Points, in no order, along strands that fork, close into loops and pass close to each other.
(in the rows, 128 means zero)
Points whose rows are less than 122 apart are linked; no others are. Some points are linked to none.
Q_790: 112,124,131,122,104,130,122,154,139,111,117,120,144,114,132,130,111,123,132,110,92,85,169,131,143,111,127,130,140,126,115,106,122,149,157,146,144,138,129,110,111,134,127,109,149,139,107,144,136,125,120,142,139,116,132,156,125,131,153,126,158,129,124,94,161,140,137,132,148
Q_955: 146,135,117,140,131,112,139,148,124,110,126,132,126,127,113,129,141,123,143,131,112,128,113,123,133,126,115,109,129,137,127,132,96,130,145,120,112,128,135,148,118,143,124,141,129,121,137,111,116,99,139,123,101,144,142,103,117,123,123,127,137,132,136,148,149,140,118,131,138
Q_354: 108,103,140,136,106,152,161,129,143,91,129,139,136,120,153,119,113,145,151,143,102,123,168,145,116,117,119,134,131,134,113,131,155,132,112,149,95,154,134,88,126,131,162,129,119,141,134,115,130,170,158,130,89,83,128,125,122,120,158,149,149,133,119,139,151,151,159,131,137
Q_783: 145,124,149,141,158,128,143,124,105,132,114,144,122,166,138,137,145,121,126,138,177,150,95,136,142,127,145,138,135,129,117,151,138,119,125,137,142,123,119,108,141,99,142,121,106,121,120,126,110,110,122,142,159,134,115,144,125,134,132,117,107,171,103,119,89,121,143,163,101
Q_213: 125,130,143,116,122,120,99,135,124,148,126,97,128,151,117,121,128,126,108,108,114,117,111,99,123,131,137,124,94,143,142,114,105,124,134,118,156,148,132,137,124,148,83,136,121,116,139,112,131,143,136,134,91,125,120,96,136,133,96,140,108,80,150,148,140,101,109,122,121
Q_335: 140,123,119,127,131,110,151,140,130,131,128,122,122,154,88,131,162,117,151,140,118,145,106,139,127,122,128,130,142,80,86,120,103,153,136,150,121,147,128,157,130,142,142,106,127,165,138,98,112,98,128,148,122,143,122,103,131,127,150,141,132,138,107,132,104,136,156,120,137
Q_789: 122,122,96,155,123,140,128,120,140,114,111,118,124,123,145,154,132,126,146,126,118,100,145,130,141,133,122,103,144,135,104,159,107,132,106,133,114,150,137,136,121,100,133,132,131,137,119,125,122,129,129,154,129,126,132,146,141,139,169,139,101,161,91,115,127,106,131,117,141
Q_367: 124,138,136,122,141,152,136,110,128,117,150,123,107,118,137,130,102,121,132,146,130,123,134,121,113,129,128,109,129,148,119,137,121,114,143,124,101,130,117,116,131,116,155,149,124,116,134,119,117,152,129,107,105,101,144,119,117,136,140,141,127,153,138,155,157,158,155,145,127
Q_945: 119,99,152,147,147,121,158,154,116,116,126,112,118,113,121,123,143,129,146,140,138,117,143,135,142,118,119,150,117,118,128,138,155,119,121,136,135,116,113,119,123,121,116,135,139,133,153,111,121,135,140,130,142,119,129,122,123,127,106,91,129,126,145,124,165,154,182,131,130
Q_337: 112,158,120,130,138,133,114,117,138,148,122,147,126,114,121,127,126,126,138,124,133,135,144,130,133,127,134,129,140,127,135,114,140,143,139,120,131,133,113,124,129,112,137,130,126,137,114,133,135,103,123,149,157,140,120,143,119,125,115,123,142,115,159,124,108,112,123,99,137
Q_47: 133,142,117,126,125,125,140,141,153,107,103,167,150,106,163,106,123,126,136,133,102,130,149,138,148,120,125,129,124,133,135,110,153,106,141,138,140,117,116,120,108,138,152,126,136,132,117,165,126,111,115,125,139,105,142,152,126,114,111,90,148,135,134,99,147,123,114,138,142
Q_746: 128,150,169,129,171,104,118,147,105,152,143,97,113,153,97,139,151,124,131,126,151,149,117,129,130,125,156,145,121,119,96,114,117,123,181,135,138,125,115,133,138,117,125,126,120,126,136,103,108,90,112,160,132,145,121,125,112,139,102,117,105,118,147,133,120,134,145,147,123
Q_384: 140,141,99,145,131,105,131,136,118,130,104,148,134,89,138,134,130,121,140,131,126,118,102,137,150,126,105,101,132,134,157,146,115,136,122,103,130,115,121,156,121,126,125,141,144,118,125,132,122,90,128,121,161,163,140,111,121,125,113,91,149,130,139,137,130,113,101,91,122
Q_837: 123,137,140,124,131,166,128,103,136,116,146,132,109,121,139,130,94,141,112,131,142,129,152,107,126,140,137,131,131,158,124,135,138,106,142,121,114,127,116,101,137,133,158,141,112,101,123,141,121,173,114,117,101,83,151,135,123,141,141,149,121,145,112,130,133,135,138,159,122
Q_104: 109,129,148,131,143,106,123,153,140,137,121,112,93,140,74,136,175,132,144,154,122,155,146,154,111,130,140,132,108,101,112,113,153,122,155,122,100,153,122,148,138,138,136,108,118,168,154,92,108,103,128,163,94,133,151,110,122,118,136,147,123,107,120,140,108,110,148,99,159
Q_980: 163,139,118,127,125,119,156,146,105,145,163,109,137,117,96,118,140,120,129,118,112,109,129,96,125,119,126,128,118,129,124,136,113,132,131,147,127,109,131,163,105,140,87,140,116,132,113,130,123,126,145,121,108,149,133,88,135,130,95,127,131,98,146,136,138,123,113,95,149
Q_410: 122,105,132,119,118,121,168,152,150,108,137,130,138,115,135,113,138,133,160,139,97,139,167,140,118,126,134,147,137,116,114,124,174,119,131,149,81,134,144,110,117,142,168,116,138,153,135,136,133,144,138,115,91,102,138,130,128,107,138,120,148,134,129,139,152,173,157,131,148
Q_598: 102,109,146,131,109,148,121,107,138,104,117,111,113,126,151,135,96,141,133,143,115,117,149,131,106,132,129,134,132,143,132,137,145,124,119,134,106,141,144,80,141,131,167,144,124,121,153,114,133,188,154,123,98,103,112,138,128,118,160,158,129,146,112,155,158,141,148,132,133
Q_347: 109,112,147,137,129,147,103,112,126,136,147,103,99,113,119,144,113,146,123,136,133,103,123,123,109,113,123,122,137,127,166,121,140,144,138,107,113,116,124,120,147,129,114,154,138,108,150,106,147,151,137,101,141,142,127,129,110,145,111,127,140,100,156,151,141,156,125,110,117
Q_962: 141,147,144,146,175,98,123,170,104,123,125,107,115,134,118,143,143,103,138,137,147,126,115,132,141,136,139,118,124,140,107,125,115,113,178,120,148,127,115,142,126,127,124,117,138,108,142,108,113,72,115,139,127,138,128,108,110,142,97,86,110,132,142,129,157,126,150,146,123
Q_58: 166,136,106,105,108,139,122,119,122,123,152,93,125,122,135,137,101,116,121,99,125,99,130,100,132,126,126,108,138,142,85,144,56,129,134,143,141,139,134,157,122,137,114,137,122,102,107,140,129,137,136,133,99,122,123,104,140,156,151,150,109,144,108,135,157,128,129,146,117
Q_935: 123,129,133,139,130,97,125,152,141,121,110,115,119,135,109,137,164,116,146,145,113,145,115,147,127,131,134,112,114,126,119,113,119,109,140,121,111,155,122,141,127,145,154,125,127,151,139,106,115,95,136,146,97,131,144,109,129,115,132,125,124,116,127,147,136,118,138,110,137
Q_825: 128,104,121,117,108,101,134,165,108,134,115,110,132,129,98,132,157,130,124,132,127,117,108,127,127,129,106,130,101,102,151,133,143,128,104,114,152,108,140,160,112,149,72,120,146,138,152,122,122,131,144,113,136,152,132,94,130,119,76,109,142,100,143,134,148,109,129,87,132
Q_43: 134,120,125,107,131,91,158,143,123,148,149,130,154,166,86,127,167,120,134,127,130,155,106,142,129,132,140,148,135,82,94,107,110,167,140,152,137,137,133,146,124,136,122,105,122,163,132,102,131,101,134,148,129,143,112,95,129,123,131,137,136,106,124,121,86,137,134,132,114
Q_858: 117,157,115,93,146,140,104,120,145,142,110,137,107,150,105,128,120,109,108,137,155,160,99,119,121,134,132,119,107,123,121,121,130,102,117,102,155,131,123,165,137,138,130,126,111,146,119,137,125,117,101,140,135,123,121,120,138,119,105,126,115,117,137,119,110,106,127,119,119
Q_417: 123,105,151,153,134,119,156,153,111,115,117,152,145,103,142,123,144,145,146,145,126,129,152,146,140,121,123,144,127,135,144,127,182,127,125,140,124,95,126,100,121,128,124,132,144,117,144,129,128,139,134,111,145,116,131,138,124,112,118,104,142,133,147,113,152,156,157,140,134
Q_692: 113,124,144,110,120,151,127,130,144,115,120,130,110,124,119,134,123,135,134,130,114,131,152,127,114,123,133,139,125,109,129,120,143,109,145,127,119,128,129,125,137,144,156,119,127,149,134,142,125,145,109,128,110,114,137,150,122,123,137,136,122,144,100,105,146,152,155,143,148
Q_445: 119,118,156,164,147,120,137,120,96,143,108,144,137,147,124,131,145,128,122,124,176,135,102,137,139,127,138,145,127,131,146,147,140,137,121,141,154,111,118,107,147,97,95,133,120,92,139,129,118,111,127,127,180,142,119,140,119,128,114,115,112,144,131,110,93,120,129,140,103
Q_175: 134,135,119,115,126,152,137,118,121,116,116,155,110,116,128,125,125,140,120,140,140,126,119,119,121,120,110,124,129,107,158,138,147,118,127,120,129,85,110,135,125,145,142,132,132,123,117,139,125,132,109,92,138,120,132,127,109,121,119,113,163,145,124,118,118,154,121,143,133
Q_770: 116,137,152,115,124,131,76,109,135,152,131,101,134,168,114,123,122,126,97,106,121,134,126,99,123,139,148,132,105,133,130,100,98,144,143,126,158,167,116,140,135,143,95,131,97,117,133,106,137,155,140,147,103,124,116,114,132,146,116,163,110,88,149,141,105,104,88,127,106
Q_26: 162,130,101,108,122,140,150,115,121,137,169,114,126,131,125,131,116,127,117,116,132,107,116,107,134,121,128,125,150,118,93,155,77,148,116,152,125,124,131,152,134,116,106,126,131,131,99,126,131,131,127,123,118,135,115,120,139,156,156,152,120,153,112,127,127,144,125,141,116
Q_761: 139,148,97,112,126,150,164,114,125,110,134,171,129,99,139,111,125,129,132,128,125,113,149,116,132,105,116,126,139,116,128,141,141,135,124,150,142,97,111,146,123,127,134,121,125,131,91,163,124,119,109,118,147,112,147,126,113,128,116,123,166,152,117,89,113,134,127,131,130
Q_56: 120,151,93,119,138,155,99,112,138,120,120,127,95,105,134,147,101,108,124,140,128,104,116,136,126,132,104,94,144,124,124,142,87,126,143,98,120,132,119,152,130,116,151,128,154,137,121,126,134,104,113,117,144,144,137,146,124,138,150,116,120,160,119,128,147,137,132,122,131
Q_15: 127,163,114,116,139,148,101,99,127,133,143,127,96,115,109,145,105,118,111,134,130,104,116,120,126,132,114,104,142,114,121,128,94,157,158,109,149,123,107,159,142,119,134,141,153,120,108,120,127,110,109,125,155,143,114,130,113,144,140,136,135,143,143,132,124,133,111,113,111
Q_55: 153,130,136,89,120,140,119,130,137,128,141,92,117,131,126,126,104,113,111,110,122,130,105,105,120,143,125,114,122,144,108,132,86,109,136,119,137,138,136,149,128,156,119,120,122,114,133,127,124,144,122,117,84,133,119,110,137,139,134,144,101,129,115,149,159,134,122,153,117
Q_174: 115,135,112,117,129,119,133,133,141,144,128,117,116,142,85,126,157,134,148,139,119,156,135,129,105,141,136,133,109,91,106,133,138,116,117,136,90,156,132,150,133,133,142,112,112,166,140,114,116,118,138,168,79,130,145,119,144,119,144,166,109,110,105,144,101,110,132,87,168
Q_311: 137,155,122,92,153,122,114,115,139,160,148,129,117,161,102,124,124,107,113,122,149,145,102,111,115,144,139,136,121,114,101,122,95,133,141,123,161,135,115,167,140,128,106,114,119,145,112,111,121,107,112,141,138,135,96,96,137,139,115,128,119,106,144,131,99,119,125,113,103
Q_165: 124,107,108,124,138,123,158,132,125,127,112,139,126,165,98,140,170,120,149,164,141,164,97,155,111,127,121,134,132,76,104,132,139,141,95,141,114,136,131,153,143,140,147,111,127,175,146,89,124,114,139,143,146,132,115,103,132,120,147,143,134,148,105,145,87,139,173,110,124
Q_229: 135,122,118,167,130,111,139,115,108,122,136,153,146,108,146,121,115,135,137,126,119,114,132,130,143,117,125,115,127,163,143,140,134,148,135,135,116,122,118,98,118,102,128,155,127,93,123,124,127,118,144,119,142,134,127,132,120,131,121,123,136,147,157,132,130,140,114,129,119
Q_330: 129,141,148,151,153,103,118,153,113,140,145,101,128,99,109,147,125,131,139,119,134,107,138,134,140,113,136,133,127,144,141,111,135,134,169,123,125,110,113,124,127,108,121,138,147,116,136,118,129,98,120,144,152,155,121,133,115,136,109,102,135,115,169,137,141,146,128,125,129
Q_446: 120,96,147,137,98,137,100,122,132,123,101,119,159,158,149,120,123,133,99,116,129,121,111,133,135,153,141,138,119,143,131,121,119,133,118,132,174,150,142,99,131,133,113,112,123,107,146,146,142,152,133,131,151,131,101,152,152,119,162,139,104,130,91,102,108,104,102,157,104
Q_624: 104,117,159,149,108,128,84,131,127,147,116,102,138,146,119,143,127,140,122,115,117,121,141,123,122,133,141,143,116,146,152,105,137,135,140,130,124,152,131,96,127,125,115,130,116,99,157,115,136,145,142,144,116,138,131,149,128,131,144,146,108,95,132,134,118,114,112,115,133
Q_695: 130,145,148,142,158,91,108,157,118,120,136,108,112,120,127,132,115,116,127,131,140,109,128,130,147,128,127,120,121,153,119,121,113,126,170,117,140,127,119,129,120,129,118,141,152,121,140,108,120,103,128,128,141,133,126,118,119,134,91,86,116,114,173,145,177,141,148,135,117
Q_146: 146,158,120,86,148,120,119,102,142,163,172,126,125,148,99,130,122,124,128,123,141,164,109,102,113,137,151,138,124,106,100,107,102,127,137,111,111,142,125,169,132,132,134,118,105,149,112,126,129,120,116,145,100,137,128,116,140,137,133,153,123,112,135,134,91,124,106,116,132
Q_693: 125,126,133,138,114,132,154,120,111,149,129,126,127,135,101,129,155,151,144,124,119,136,150,119,104,134,131,141,120,115,123,149,143,115,96,144,87,135,142,129,133,126,119,135,107,142,134,124,118,143,138,136,86,125,158,117,130,130,143,170,120,123,96,137,90,105,114,94,165
Q_232: 153,139,112,117,121,149,151,113,104,132,159,123,122,113,120,123,120,127,127,115,135,95,125,99,122,114,114,123,124,123,140,147,115,133,107,135,132,114,128,160,130,139,80,149,125,115,103,128,133,152,137,115,120,121,131,95,119,146,103,142,130,120,136,129,126,125,119,115,130
Q_203: 127,111,149,143,104,148,126,113,111,134,107,134,152,162,147,140,136,142,116,109,124,119,136,116,135,144,139,137,120,137,133,130,126,140,113,147,148,138,138,103,129,115,105,117,107,96,124,141,131,160,139,143,137,136,121,154,145,136,162,163,99,145,88,98,96,102,103,143,121
Q_275: 160,106,124,118,134,110,155,138,143,125,123,127,152,133,154,111,129,112,119,123,135,147,112,147,153,138,133,141,146,123,89,136,121,140,96,137,151,128,143,129,119,119,113,115,157,159,125,144,126,128,131,122,152,118,103,119,141,119,117,96,128,139,132,110,136,137,157,154,95
Q_888: 148,156,122,129,139,125,131,120,137,111,132,159,140,116,163,103,103,118,123,127,137,145,131,131,144,128,137,129,134,154,116,123,128,106,137,128,134,112,107,112,118,119,147,136,128,116,106,150,120,123,110,123,137,104,122,137,120,134,116,102,129,148,140,112,133,132,135,157,115
Q_285: 137,130,147,135,159,79,126,152,114,148,126,120,149,168,99,128,162,110,126,133,147,153,88,143,136,132,136,143,124,106,108,110,112,138,150,140,155,133,130,140,131,123,120,104,123,139,136,103,115,86,127,140,149,149,105,111,127,126,115,114,109,119,125,123,102,136,136,137,108
Q_86: 121,157,92,95,131,151,129,94,142,117,148,145,106,112,130,107,99,113,117,139,139,131,119,118,113,118,114,111,118,120,128,133,125,120,114,103,120,133,113,161,137,136,148,141,128,128,108,135,137,145,113,104,118,93,126,103,123,128,107,129,147,126,140,143,131,129,132,119,122
Q_787: 106,129,140,168,128,119,115,124,113,143,126,143,150,130,125,147,155,146,148,117,124,132,166,141,138,130,142,153,132,123,147,113,166,143,126,145,118,139,127,101,122,100,110,131,106,127,131,137,122,109,129,155,158,145,144,163,121,124,134,143,131,114,134,103,77,111,96,99,151
Q_682: 139,155,98,91,118,162,117,84,159,130,164,148,123,119,167,114,84,130,97,124,128,131,119,113,124,131,118,106,141,130,122,136,113,130,103,112,125,128,121,130,141,116,148,137,136,127,85,160,148,151,111,103,133,102,120,137,138,126,128,138,141,128,141,126,114,129,117,134,108
Q_618: 111,153,132,135,146,125,104,110,119,150,130,127,114,126,100,147,135,129,121,127,141,126,125,134,119,121,129,132,127,118,138,113,122,153,166,123,145,119,103,144,146,121,133,137,129,126,119,113,121,99,113,142,156,156,128,128,109,139,127,137,136,135,151,121,88,130,102,110,121
Q_810: 136,116,143,124,106,125,101,138,118,142,141,81,128,133,117,139,134,131,96,105,124,109,133,97,118,134,132,131,112,144,160,110,120,114,140,113,140,125,145,127,128,150,88,139,131,108,145,130,138,143,130,109,96,147,125,126,128,139,106,136,114,78,140,149,154,124,96,122,130
Q_185: 130,118,137,151,115,141,139,116,114,136,121,126,133,136,133,137,138,139,132,115,132,133,142,123,123,138,140,137,122,135,120,144,134,121,111,146,120,144,136,113,126,111,108,124,103,117,132,134,118,154,144,161,109,122,136,140,138,138,142,156,85,134,99,132,106,100,107,125,139
Q_420: 157,143,122,147,137,99,158,161,92,118,136,125,128,108,100,124,151,125,138,125,114,115,131,109,137,114,125,122,114,124,138,131,119,127,140,138,129,109,112,155,108,145,101,146,118,116,125,126,115,103,132,127,114,149,154,87,111,126,98,106,145,124,141,127,143,136,115,117,154
Q_69: 135,158,108,97,139,142,124,125,141,124,93,141,101,141,115,123,128,99,124,134,150,152,98,113,108,129,116,109,102,128,124,130,118,93,109,95,154,124,120,181,131,161,113,130,105,131,117,130,123,111,112,128,117,108,147,99,139,130,108,113,115,131,116,143,130,99,144,129,130
Q_326: 155,139,101,163,141,99,159,116,94,123,131,168,130,89,144,127,129,124,144,127,131,128,113,144,155,119,114,100,128,141,148,165,127,133,127,115,110,108,110,128,117,111,134,159,119,105,125,123,126,90,136,112,152,153,138,108,105,123,112,102,150,148,147,145,128,123,106,126,124
Q_98: 139,104,130,125,133,112,136,128,138,112,135,124,156,126,157,96,112,120,121,130,134,137,109,141,151,131,123,132,139,136,112,124,112,142,117,129,152,128,127,119,127,112,125,133,150,130,125,122,143,147,148,112,155,113,89,122,130,121,104,98,140,115,161,127,142,144,157,148,84
Q_153: 120,123,136,145,139,128,116,116,119,128,143,114,110,114,132,129,114,128,135,140,131,126,118,136,105,124,116,115,129,152,138,139,133,118,132,104,98,126,128,117,136,119,134,147,137,112,157,107,124,143,140,107,120,138,129,114,117,132,115,118,121,124,164,166,150,152,132,118,127
Q_447: 124,115,134,110,112,117,135,149,138,128,143,115,132,121,113,120,143,140,138,133,98,135,150,133,115,127,135,143,126,108,125,108,156,111,131,128,85,134,151,124,111,144,147,118,131,164,142,131,137,136,135,130,83,124,147,131,134,110,132,135,142,100,137,145,155,150,137,97,160
Q_407: 138,109,120,162,111,137,146,120,115,121,124,145,142,101,163,119,116,149,131,123,125,109,147,116,141,115,120,125,132,156,153,151,150,125,113,133,112,105,133,99,120,114,125,141,123,96,126,143,121,140,135,111,130,127,145,138,137,124,141,124,135,141,116,139,138,120,111,137,133
Q_766: 117,129,149,149,144,110,138,160,101,123,148,113,121,100,98,146,152,132,147,132,124,100,157,126,135,111,127,143,134,113,144,112,143,142,165,134,118,108,119,125,123,123,118,123,155,143,139,118,125,105,129,145,146,151,149,138,115,132,124,122,139,125,139,111,146,147,148,117,165
Q_707: 108,134,163,141,117,133,77,118,119,143,125,84,113,167,107,154,125,137,110,127,128,119,128,111,108,132,137,134,107,134,141,109,106,137,143,122,155,155,139,124,152,138,112,129,98,107,147,113,136,165,140,148,99,129,118,135,122,138,149,169,100,102,111,146,125,102,115,115,130
Q_171: 140,137,123,125,106,144,127,116,122,137,145,141,140,119,137,119,113,140,114,98,122,112,138,111,121,116,126,135,126,130,147,122,133,144,104,136,152,118,128,136,129,127,82,142,121,121,105,148,142,163,131,130,139,120,131,114,133,136,102,136,140,91,138,107,114,110,105,108,122
Q_226: 83,92,163,139,131,111,113,132,136,126,98,128,131,161,120,130,137,142,133,159,140,160,114,151,114,137,142,142,123,126,152,106,170,117,125,119,117,134,137,95,160,120,152,126,125,134,172,101,137,144,150,121,140,123,112,147,139,111,144,133,117,128,121,148,120,132,153,132,122
Q_778: 121,121,153,111,104,166,111,102,150,126,138,109,106,130,132,133,85,140,114,122,122,121,152,112,115,147,138,130,131,143,123,131,131,109,127,123,118,143,148,93,139,136,157,124,114,109,135,130,137,193,129,118,95,98,118,155,127,140,150,164,113,133,99,142,158,141,133,146,120
Q_534: 127,91,141,107,98,144,110,122,159,115,124,109,132,147,157,115,100,139,95,120,120,128,115,107,119,150,126,135,128,143,131,125,129,117,101,115,138,144,152,98,133,146,138,111,125,130,146,138,143,178,133,111,109,106,106,146,150,116,158,145,118,114,107,133,149,128,125,158,113
Q_45: 117,135,132,102,121,149,138,142,136,123,141,132,106,109,115,123,126,131,127,141,116,126,151,133,105,109,125,132,128,102,143,110,151,115,148,123,134,108,114,135,136,155,149,116,142,144,118,144,135,137,96,109,123,102,142,127,110,134,122,128,159,128,136,115,136,167,142,143,143
Q_5: 145,138,105,97,119,160,120,83,150,130,164,128,119,131,149,118,99,127,102,120,139,124,116,119,120,138,128,116,155,122,104,152,90,147,110,131,127,132,138,131,142,113,138,129,141,138,81,144,139,151,124,118,135,122,115,140,135,153,156,154,137,151,109,123,112,143,121,146,103
Q_219: 98,99,137,136,124,123,142,146,140,105,96,154,148,117,145,116,128,141,133,149,111,135,156,159,136,117,117,153,132,121,158,96,182,137,122,145,136,111,120,97,128,131,153,121,134,134,134,137,141,135,137,121,159,100,114,149,115,110,122,105,163,126,140,100,139,146,157,142,119
Q_678: 133,147,107,147,136,152,115,120,122,116,124,113,96,106,131,152,110,102,138,126,127,83,143,120,129,120,115,98,134,140,116,160,87,127,136,122,130,128,128,142,121,117,129,147,130,112,111,131,129,126,111,141,129,134,144,141,129,145,157,128,110,170,98,131,148,120,140,137,132
Q_70: 152,98,102,149,113,116,163,136,125,122,105,151,153,124,150,119,139,134,145,120,118,130,120,138,145,139,105,121,131,150,128,152,135,114,101,139,99,118,148,110,107,142,140,125,122,124,129,141,128,115,144,105,120,139,156,131,140,110,147,121,122,154,107,128,137,115,111,141,140
Q_455: 121,134,115,126,125,136,134,129,140,118,116,129,119,122,142,138,134,125,138,132,117,124,149,133,126,125,129,123,138,116,113,140,121,123,120,146,109,136,140,132,135,115,155,118,132,148,126,147,124,127,122,142,120,119,135,146,136,127,162,132,125,150,96,114,137,134,140,122,146
Q_41: 129,141,112,113,125,142,121,135,131,129,93,157,115,139,119,128,135,125,129,137,131,155,117,114,97,126,121,110,93,127,157,134,139,87,102,107,134,127,123,157,125,169,130,132,98,121,132,136,106,120,113,112,90,107,152,103,139,124,105,131,119,121,113,137,114,94,117,110,148
Q_402: 146,150,81,118,123,142,143,118,136,103,126,171,134,100,151,122,109,118,140,119,107,119,145,119,125,115,117,101,140,132,119,147,109,133,134,123,120,116,114,153,105,124,139,134,126,126,78,156,130,109,124,130,132,117,136,136,123,137,136,123,161,158,124,110,121,124,101,132,139
Q_617: 105,107,122,129,125,136,160,127,136,116,94,153,126,161,125,122,155,133,148,159,136,174,105,152,112,131,125,139,133,105,121,127,157,146,85,140,118,134,130,133,141,133,153,114,121,163,144,111,129,132,147,139,159,125,117,122,139,103,140,135,143,143,95,128,92,123,150,120,125
Q_873: 149,114,117,118,116,115,147,129,138,136,128,134,156,130,151,119,136,128,124,106,124,134,124,139,159,137,128,144,150,120,112,129,144,144,94,142,135,115,149,123,115,108,109,100,160,150,106,161,129,123,114,120,147,148,114,144,149,123,130,113,132,134,115,93,127,127,126,152,125
Q_458: 101,94,146,128,130,135,130,132,129,113,104,138,124,151,128,133,149,134,135,167,145,160,110,150,128,124,126,146,125,99,137,130,175,128,98,130,138,126,133,111,156,132,146,112,124,141,163,111,138,149,134,120,162,117,110,137,130,100,138,124,133,136,109,127,105,132,163,137,113
Q_44: 123,165,125,128,154,140,108,108,142,119,135,152,120,131,164,131,103,102,109,119,145,146,125,134,156,143,147,115,135,145,104,136,108,116,135,127,144,130,124,108,133,91,155,128,131,118,98,149,125,111,101,144,156,108,124,170,125,131,134,108,113,169,129,110,114,114,128,154,90
Q_361: 144,133,122,122,111,146,114,111,128,136,123,146,143,124,150,111,107,135,104,110,135,113,123,109,139,131,129,121,122,153,152,130,122,120,114,121,160,117,123,129,133,138,102,129,115,91,109,147,132,138,119,120,143,116,129,132,136,128,115,130,122,117,131,121,107,102,90,146,110
Q_907: 155,131,92,108,117,119,153,137,152,138,119,136,152,122,163,123,133,112,136,104,112,140,138,142,152,148,132,129,154,120,100,137,128,117,106,137,109,133,158,132,102,110,136,95,153,161,97,175,129,99,130,146,123,144,125,156,151,118,145,108,117,153,103,99,130,101,118,130,137
Q_672: 159,146,88,122,123,140,139,119,128,100,123,131,112,90,151,132,113,113,140,117,109,93,136,121,132,120,102,95,135,141,123,153,101,115,137,124,112,112,131,153,102,140,136,144,130,112,100,152,121,94,110,111,108,132,158,133,122,138,145,122,125,171,98,118,146,121,124,131,153
Q_981: 135,145,136,129,156,135,119,96,130,139,139,153,126,150,142,125,120,123,118,131,166,153,105,140,128,129,149,129,154,135,108,139,119,131,132,124,126,128,130,115,146,89,157,129,117,125,109,127,120,103,109,143,158,136,122,154,125,143,149,147,106,163,114,127,89,126,124,152,101
Q_647: 99,139,130,140,120,126,103,128,132,156,121,157,150,125,126,135,141,145,137,115,127,142,141,134,130,131,143,133,131,134,166,108,154,133,135,115,120,130,126,104,118,118,127,134,125,126,133,145,128,106,116,132,148,153,141,154,131,117,121,128,142,101,143,117,82,100,80,99,145
Q_276: 126,116,132,135,111,132,105,129,112,136,155,90,122,128,104,134,125,146,102,117,129,93,128,114,110,118,115,124,130,125,163,117,111,155,136,112,134,114,136,135,132,154,87,142,148,117,139,111,148,148,128,92,124,158,116,102,125,134,111,138,144,89,164,147,140,138,104,113,126
Q_855: 101,93,158,165,125,112,116,140,112,140,110,119,140,146,132,140,144,148,128,141,140,134,129,144,120,130,130,144,115,147,162,132,155,124,119,120,116,131,127,87,139,130,120,138,100,110,178,99,122,131,146,119,123,133,129,143,128,113,133,138,121,113,132,154,119,125,121,119,138
Q_715: 104,110,152,182,142,123,120,118,96,144,110,134,145,148,119,145,164,143,136,118,147,132,136,141,144,120,144,147,127,128,140,138,141,162,119,153,153,139,125,111,136,98,82,125,103,108,131,127,122,123,134,147,180,151,131,133,122,138,123,139,112,119,123,109,72,103,100,110,117
Q_495: 126,157,108,99,122,164,117,108,141,123,127,128,95,113,113,128,123,126,125,134,123,131,128,119,91,119,106,107,113,123,147,137,129,92,120,104,100,136,115,160,131,156,147,141,127,125,114,138,129,141,119,118,86,109,157,106,131,137,117,139,136,126,116,141,129,116,117,99,155
Q_452: 122,119,156,107,137,113,117,139,135,125,151,112,143,114,147,106,107,126,104,124,147,134,127,136,140,125,138,142,126,134,140,98,143,130,130,134,143,115,116,105,125,120,128,128,144,133,135,124,140,156,123,117,146,109,105,135,120,125,93,101,135,96,174,121,160,155,149,155,100
Q_177: 113,122,124,119,114,133,146,141,158,104,108,174,151,108,172,98,115,136,124,133,100,138,156,146,135,125,131,137,141,132,133,119,172,119,112,145,128,114,134,99,110,131,156,111,148,149,120,159,146,146,130,116,135,101,113,165,126,100,122,98,159,128,131,97,139,145,145,146,131
Q_744: 156,119,127,115,132,104,118,143,123,130,139,104,135,142,122,131,128,119,115,121,117,130,100,129,129,137,128,116,137,135,103,121,81,136,150,118,139,138,137,142,128,151,130,118,139,117,139,106,124,103,129,115,107,148,125,99,131,125,133,119,121,129,129,146,157,147,123,149,121
Q_713: 156,114,97,134,116,100,153,144,143,123,107,154,159,104,164,127,137,115,150,123,108,130,121,154,150,154,112,115,154,146,109,152,122,118,98,129,93,135,166,118,99,120,142,108,156,148,116,163,124,91,129,116,129,149,135,148,139,108,149,106,128,163,116,117,144,125,124,143,144
Q_903: 104,119,146,138,117,117,129,163,116,117,134,100,136,115,111,136,137,133,147,120,114,80,170,139,138,106,126,151,142,108,129,96,124,171,161,152,153,124,128,128,122,133,112,114,161,139,130,119,140,128,130,151,142,126,124,142,114,140,144,130,144,122,129,104,158,154,172,123,141
Q_725: 123,153,83,110,123,120,112,116,133,141,119,148,141,106,129,124,125,121,132,126,128,128,113,132,144,130,118,120,134,123,148,128,125,131,113,110,135,119,123,139,119,119,124,122,152,143,101,141,136,99,113,124,168,154,127,136,139,118,109,113,150,111,153,121,123,104,99,101,134
Q_318: 126,112,137,163,126,131,128,115,118,121,137,127,134,131,126,121,127,152,144,131,126,131,126,135,115,128,118,127,116,155,166,136,144,117,121,120,90,128,129,94,140,128,132,154,108,97,157,104,133,150,160,113,102,129,141,118,125,120,126,142,122,119,135,169,128,125,111,113,137
Q_885: 107,95,163,133,145,112,139,150,126,126,139,95,120,135,128,118,120,129,127,144,144,134,121,146,140,129,132,153,121,125,126,114,152,125,129,123,134,126,131,115,127,123,126,127,143,147,163,107,138,155,148,123,132,122,100,123,124,129,104,95,120,109,156,137,174,149,181,141,115
Q_991: 109,117,146,129,115,114,112,147,143,144,125,103,137,131,121,135,135,144,133,124,102,131,150,123,123,125,147,143,117,128,129,105,147,118,140,129,107,138,143,101,122,129,129,121,130,127,154,122,135,143,129,136,95,130,138,145,131,122,137,136,122,93,128,145,149,127,116,116,151
Q_288: 121,119,124,121,118,140,99,107,141,130,115,142,145,144,162,113,119,128,92,123,151,137,89,125,131,142,122,121,130,146,141,131,116,122,96,119,157,123,134,124,132,121,126,118,122,114,125,149,141,143,127,114,160,131,105,145,153,116,135,138,120,120,120,115,107,101,98,147,105

A fork is a point with three links, a tip a point with one. Leave the first point through the second and follow the links. Name the first fork or tip that comes.
Q_783; Q_981: Q_337
Q_335; Q_43: Q_790
Q_858; Q_69: Q_955
Q_5; Q_682: Q_146
Q_790; Q_903: Q_855

How many points has the smallest loop of links through each point below? Write - if it is on no loop.
Q_367: 12
Q_232: 14
Q_725: 27
Q_213: 10
Q_45: 9
Q_962: -
